Points, in no order, along strands that fork, close into loops and pass close to each other.
Points whose rows are less than 27 apart are linked; no others are. Some points are linked to none.
Faril: [ -2  23 -14   6  -3  -4   9 -25   8   1  -3   2  13  13 -10 -12  -6  20
  -3  -3 -17]
nafi: [ -1  -2  -3   7 -16  -2   4  -6  -4   3  -9  -3  -2  -1  -8 -20 -12   1
  16   1  -6]
Baf: [  9  -2  16   5  -9   2   6   7  -8  11   4   5   6  -3 -10 -16   0  -3
  19   9  -3]
vadan: [ -4 -13  13   4  -3   1   2  12  -6  10   4  13  18 -13  -2   3   0  -9
  18   1  -1]
tez: [ -3  -1 -10   9  -5   5  14   1   4   2  -3   0   0  -6   2  -2  -2  -8
  11  -2  -7]
veta: [  0   4  16   6  -1   2   2 -18   2  -6  10   2  13   8  -9   3 -11  10
   7  17   0]
tebe: [ 10  12  -3   3  -4   3  15   6  -5   4  -2  -7 -10   6  -9 -19   4  -2
   4  11  -7]
gekug: [  2  10   4  -3  11  -1  -9  -2   6 -10   7  -1  10   8   4  16  12   4
 -13   4   4]
mav: [  8  17  -8   1   0  -4  10   1  -3  10  -5   1  10  11  -8 -19   6  10
   1   9 -17]
Kotin: [ 13  19 -11  -1   3  -7  13   6  -4  12  -6   0   7  11  -8 -26  19  11
  -5  10 -23]
Sasu: [  3  -6  18   3 -10  -1  -5  -2  -9   9   3   6  11  -2  -9 -14  -9   2
  21   9   0]
fevu: [ -9   3  -9   7  -1   4  15  -4   4  -5  -6  -3 -21   0  -1   5 -10  -6
  -1  -6  -1]
bupos: [  2   6  -4   5  -9   7  12   2  -5  -1  -5  -8 -21   1  -2 -13  -5  -5
   4   3  -4]
Vobop: [-13  -2   6  -3   2   3   4  -5  -1 -10  -1  -6 -35  -2   4  16 -12  -9
 -13  -6  16]
Banam: [ 15  -9  19   5  -5  15   9   7 -16   1   4 -10 -22  -9   8  -5  -7 -20
  12   3  11]
zoti: [  8  -3  -3  -3  -7  -4   2  28 -11  17  -9   3   7  -4   1 -13  17  -7
  10   1 -10]
susuv: [ -6 -10   6  -9  10   1 -18  -2   3 -11   9   0   5  -2   6  19   3  -2
 -11  -2  16]
tibof: [ -2  -9 -10   0 -16  -8  -8  -4  -4   6 -15  -4  -6  -5  -5 -24  -7   3
  11  -4  -4]
porit: [-16  -6 -16   4   0  -2  11  -9  12  -8 -13  -5 -23  -7  11  10 -12  -6
  -6 -22   3]
zik: [ -6 -14  -6  -5   0  -2 -11  11   2   0  -2   4   6 -10   8   7   7  -7
   2  -8   4]
zipug: [ -4 -22  12  -2   2   8  -5   2  -6  -5   9  -4  -7 -15   7  12 -11 -16
  -2  -1  16]
tuli: [ 14  -9  17  -1  -7  -1  -4  25 -18  18  -3   8   6  -9  -2 -11   6  -9
  20   1   1]
dif: [ 4 -1 -2 -1 -3 -2 -7  2 -2  2 -4 -2  3  2 -3 -7  3  3  4  6 -3]
pap: [ -3 -16   9   2  -6   2  -2   0  -1   6   4   8  13  -8  -7  -2  -9  -3
  17   4   3]
Repeg: [ 11   2   2  -1   5   6  10  24  -5   5   9   2   2  -2   5   3  20 -15
  -7  11   0]
Mazev: [-13  -3 -21   2  -6  -6   1 -14  10  -3 -11   2  -7  -2   2  -5 -11   5
   1 -15  -3]
niv: [ 12  -2  21  11  -2  15  23   6 -10   1  12  -5 -15  -6   4   0  -2 -22
  11   7  10]
Dezas: [  3  -6  -5   1 -11   3   3   1  -9   2 -11 -11 -22  -4   4 -11  -8  -9
   5  -4   1]
vepu: [  9  -4  20   6   2  16  10   8 -14   2  16  -1  -3  -5  -4   3   1 -17
   7  10  11]
Gema: [  8   6 -11   1   2  -7  10  24  -5  18  -6   7  14   0   2  -8  21  -3
   3   3 -17]
pezi: [ -5  24 -24   4  -3  -3   8 -20   8   2 -10   0   0   8 -11 -17  -8  11
  -4  -7 -15]
fon: [  3  -2  13   5   5   8   2   5  -6  -2  12  -1   0  -3  -2   7   2 -12
   0   8  10]
kam: [  4  -1   9   7   3  17  13  13  -7  -4   4 -10 -19  -7   8   9   4 -21
  -2   2  10]
Kemo: [-14  -8 -18   3   8  -4  -1  -4  19  -1   1  14  19  -8   5  15  -4   5
   5 -16  -9]
fedar: [ -5  -1   3  -8  11  -9 -15 -13  16 -11  11   7  18   5   8  23   5  14
 -12  -7   5]
Nutip: [-15   0   4   4   1   3  15  -9   3  -9  -3  -3 -37  -4   6  20 -17  -5
  -9 -10   8]
vidi: [  1  -6   9   0   2  11   3   7  -7  -7   4  -9 -21  -8   7  11  -1 -17
 -11   0  17]
Supif: [-8 -2 -8  1  3  1 -1 -4 10 -5  2  4  1 -2  3  8 -2 -1 -2 -4  3]
fudib: [ 1 -4  9 -3  9  5 -8  5 -5 -6 11  1  8 -4  1 13  7 -9 -7  5 12]
Sufas: [ -9 -17  -6  -7   3  -6 -19   0   7  -3  -1   5  10  -4   5   9   1   2
  -3 -12   8]
mipu: [-14 -11   2  -7   6  -2  -7 -15  12 -15   8   2  -4  -1   2  14 -12   1
  -6  -6  13]
Kapa: [-11  22 -25   5   6  -2  13 -12  17  -6  -1   2 -15   9   0   9  -6   5
 -12 -17  -8]
Dov: [ 17  19  -2  -7   3 -11   5   5  -2  11  -4   0  18  19  -3 -17  21  20
 -10  12 -25]
sero: [ -2   7  -2   6 -11  -1   9 -10   0   3  -4  -4   1   3 -11 -18  -7   7
   9   7  -6]
div: [ 13  13   7 -15   1  -8 -22  -4  -6  -8  -3  -9   4  11   0  -6  11  19
 -15  14   0]
Les: [ -9  14 -23   5   9  -1   8 -12  20  -2   1   6   4   7  -2   8  -4   9
  -4 -14 -11]
Popo: [-13  14  -5   0   6  -5   1 -17  11 -11   3   0 -17  12  -4  10 -12  10
 -13  -4   4]
gado: [  4   0 -22   6   7   2  10  20   7   5  -7   1   2  -3  13   5  21 -10
  -8 -10 -11]
kerig: [  5  -4   0  -4   5   7  -6  14  -5  -9   2  -8 -15  -5   9  10   8 -13
 -16   0  15]
bub: [ 11  10   8 -12   6   0 -18   2  -6  -7   3  -9  -5   7  -1   2   9   6
 -15  13  10]
Bap: [ -5  12 -15   7   4   0  12 -11  13  -2   2   7   7   6  -5   4  -3   6
  -1  -1 -10]
sirig: [-12   2  -2  -6   7  -5  -2  -9   6 -16   1  -3 -29   2   4  19 -10  -4
 -19 -11  16]
pago: [  5  15  -3   2  -4   0   9 -12   1   2  -1  -2   7  12 -12 -17  -2  12
   2  13 -13]
Bukul: [  6  11  -5  -3   8  -9   0  15   3  16  -2  10  26   8  -1   2  22   8
  -4   1 -20]
Renus: [  1  -1   3 -12  -3 -13 -26  -5   1   0  -7   1  15   6   0  -2   4  15
  -2   0  -2]
Luva: [  0   3 -24   6   1   4  10  12   6   0 -11  -4  -8  -4  11   0  12  -9
  -5 -13  -7]
Lak: [-11 -10  10  -2   6  -5  -8 -16   9  -7   9   7  17  -3  -1  12 -10  10
   2   3   6]
mek: [ -3  13   9   3   6   0   6 -13   4  -6   9  -3   1  11  -8   4  -6   6
  -2  14  -1]
Fos: [ -9   2 -14   6  -1  -6  -3 -14  11   4  -5  11  22   0  -6  -2  -7  14
   9 -10 -16]
Vita: [ -2  17 -15  10   3   1  16 -15  10   4   0   7  15   9  -9  -5  -1  14
   2   3 -17]
bokad: [ 19   2  13   4  -7   3   9  13 -14  14   3   1  -4   1  -9 -25   4  -6
  15  14  -4]
ves: [ -7  -4   1   3  -3  -6  -5 -12   6   9  -2   9  24  -1  -5  -2  -8  10
  13  -1 -10]
Mupeg: [-10   8   0  -5   7  -5  -5 -12   8 -12   4  -1 -20   9  -3  13  -7   5
 -16  -2  15]
Doza: [  7   6   3 -10  -3  -9 -21  -2  -3  -2  -5  -4   9   9  -1  -8   8  15
  -6   8  -2]
Mumaz: [ -1  -7   1  -8   7   3 -16   4  -2 -12   5  -5 -12  -2   8  12   1 -10
 -14  -1  18]
mab: [  1 -17  12  -6  -6  -6 -20  12 -13  14  -4   5  10 -13  -2  -5   1  -4
  12   0   4]
tirik: [  8  -1   3   5   3  10  15  18  -5   1   1  -6 -10  -3   6   3  12 -19
  -2   5   3]
fifeg: [  5   6  12 -11   7   0 -17  -4  -2 -14   9  -4   5   9   2   9   9  10
 -18   9  11]
sem: [ 14  -7  19 -10   3   3 -18  14 -17   1   8  -3   6  -5  -2   3  12  -7
  -5  10  12]
Feg: [ 24   0  13  -2  -6   6  10  21 -16  12   0  -5 -14  -5   0 -24  10 -14
  14   9  -1]
pera: [ 4 -8  1 -5 -5 -7 -9 20 -8 15 -4  6 15 -7 -1 -2  8 -3  9  0 -5]
Suge: [-15  -2 -26   1  -3  -2   7 -12  10  -5 -13  -3 -18  -2   9   0 -10   2
  -4 -27  -3]
Vulup: [13  6  1 -7  8  1 -2 22 -7  5  4  0  4  3 -1 -1 23 -3 -9 11 -2]
kides: [  3 -15  16  -7  -2  -1 -20   9 -12   5   3   4  11  -8   0  -2   3  -6
   1   5  11]
vutig: [  3  -9  18   0  -8  -3 -14  -9 -11   6   5   1  11   3 -11  -7 -11   9
  13  11   4]
Mutaf: [-14  23 -16   3   6  -6   9 -20  15 -10   2   4 -15  12  -6  11 -12  12
 -12 -13  -2]
fime: [ 15  22  -2  -3   3  -5   3  -5   4   2  -4  -4  11  17  -2 -10  14  22
 -11  14 -16]
povat: [ 18  -7  15   1  -7   8   3  22 -18  11  -2  -1  -6 -10   3 -15   4 -16
  14   2   4]
zabal: [ -4  -2  15   1  -5   1  -5 -15  -3  -2   7  -1   7   5 -12  -7 -13   6
   8  12   5]
geb: [  4   8   9  -4  10  -6 -15  -9  11  -9   9   3  22  10   9  19  10  18
 -15   0   1]
pid: [  6  25  -1  -1   0  -6   1 -17   5  -2  -2  -4  12  20  -4  -9   3  26
  -9   9 -16]
vake: [-10  -8  14  -6   5  -3 -10 -18   8 -11  13  -1   4   0  -2  13 -12   6
  -8   2  11]
vam: [ -5   0 -16   3  -3  -1   3   2   4  -6 -11  -7 -16  -3   6   2   0  -5
  -3 -12   0]
difi: [-14   6  -7   9  -2   4  24  -6   5  -7  -9  -4 -33  -2   4  11 -15  -2
  -4 -10   2]
tigi: [  3 -10  20   1  -7  -3   0  20 -15  18   2  13  21 -10  -5  -6   0  -8
  26   1  -2]
Suze: [-12   2 -13   2  -5  -6  -3 -22  10   0  -8   4  11   2  -7  -7 -12  16
   2  -9 -11]
tivig: [-11  -8 -14   7   3   3   6  -1  14  -4   1  10  10  -7   4  12  -4   0
   7 -12  -9]
Voz: [ -6 -23  11   1  -3   9   1   0  -6   0   3  -5 -14 -14   8   6 -12 -15
   7  -8  11]
teza: [ -9 -19  10   0   5   9   1   0   2 -11  12   1  -2 -13   4  20  -7 -10
   1  -5  14]
fodiv: [ -5  -9  -5 -12   1 -12 -22  -6   7  -2  -4   0  11   3   3   3   2  12
  -6  -6   5]
Peme: [  9  -8  10   3  -7   7   4   4 -14   4  -4 -14 -26  -7   7  -7  -7 -14
   8   1  10]
Luv: [  5  18   7   1   9   4   7  -7   3  -6  11  -3   2  16  -6   9   5   7
 -11  14   2]
Lum: [ -8   2 -19   0  -6  -7  -7 -15   3  -1 -12   0   2   3  -5 -14 -10   8
   3  -9  -7]
fafek: [ 14   1   9 -11   4   1 -13  24 -13   5   3   2  12  -2  -1   0  19   1
  -8  11   4]
ribus: [ -6 -24   1   3  -6   7   4   4  -2  -1  -7  -7  -7 -16  13   3  -7 -14
  12 -11   6]
Lokav: [ -4  -5  10   0  -2  -3 -10  -7   1   2   5   7  22   3  -3   6  -3  11
   5   5  -2]
rutu: [-11  -8  -8  -3   6  -1  -3  -4  12 -10   0  -1 -10  -4   8  15  -6  -3
  -6 -12   9]
kuzap: [  5   4 -20   6   4   0  16  21   3  12  -5   5   6   0   8  -5  20  -7
  -2  -5 -16]
gomag: [ -2 -13 -11  -2 -11  -1  -9  -1  -5   2 -17 -10 -16  -7   3 -20  -8  -4
   6  -8   0]
mumeg: [ -2 -17   2   4  -2   7   2  11  -1   0  -1   2   3 -12   8  10   0 -14
   5  -4   4]

A piece is two or more points that can be reached from each other along the links. Count, over all rows, the pieces, the separate loops (a circle has one, a figure eight two, a Y none), the forks (points with three links) and the tips (points with one).
pieces | 4
loops | 1
forks | 2
tips | 8

How many points has the smallest loop of links through each point below? Write 0 if it is on no loop.
povat | 9
sero | 0
Lokav | 0
fifeg | 0
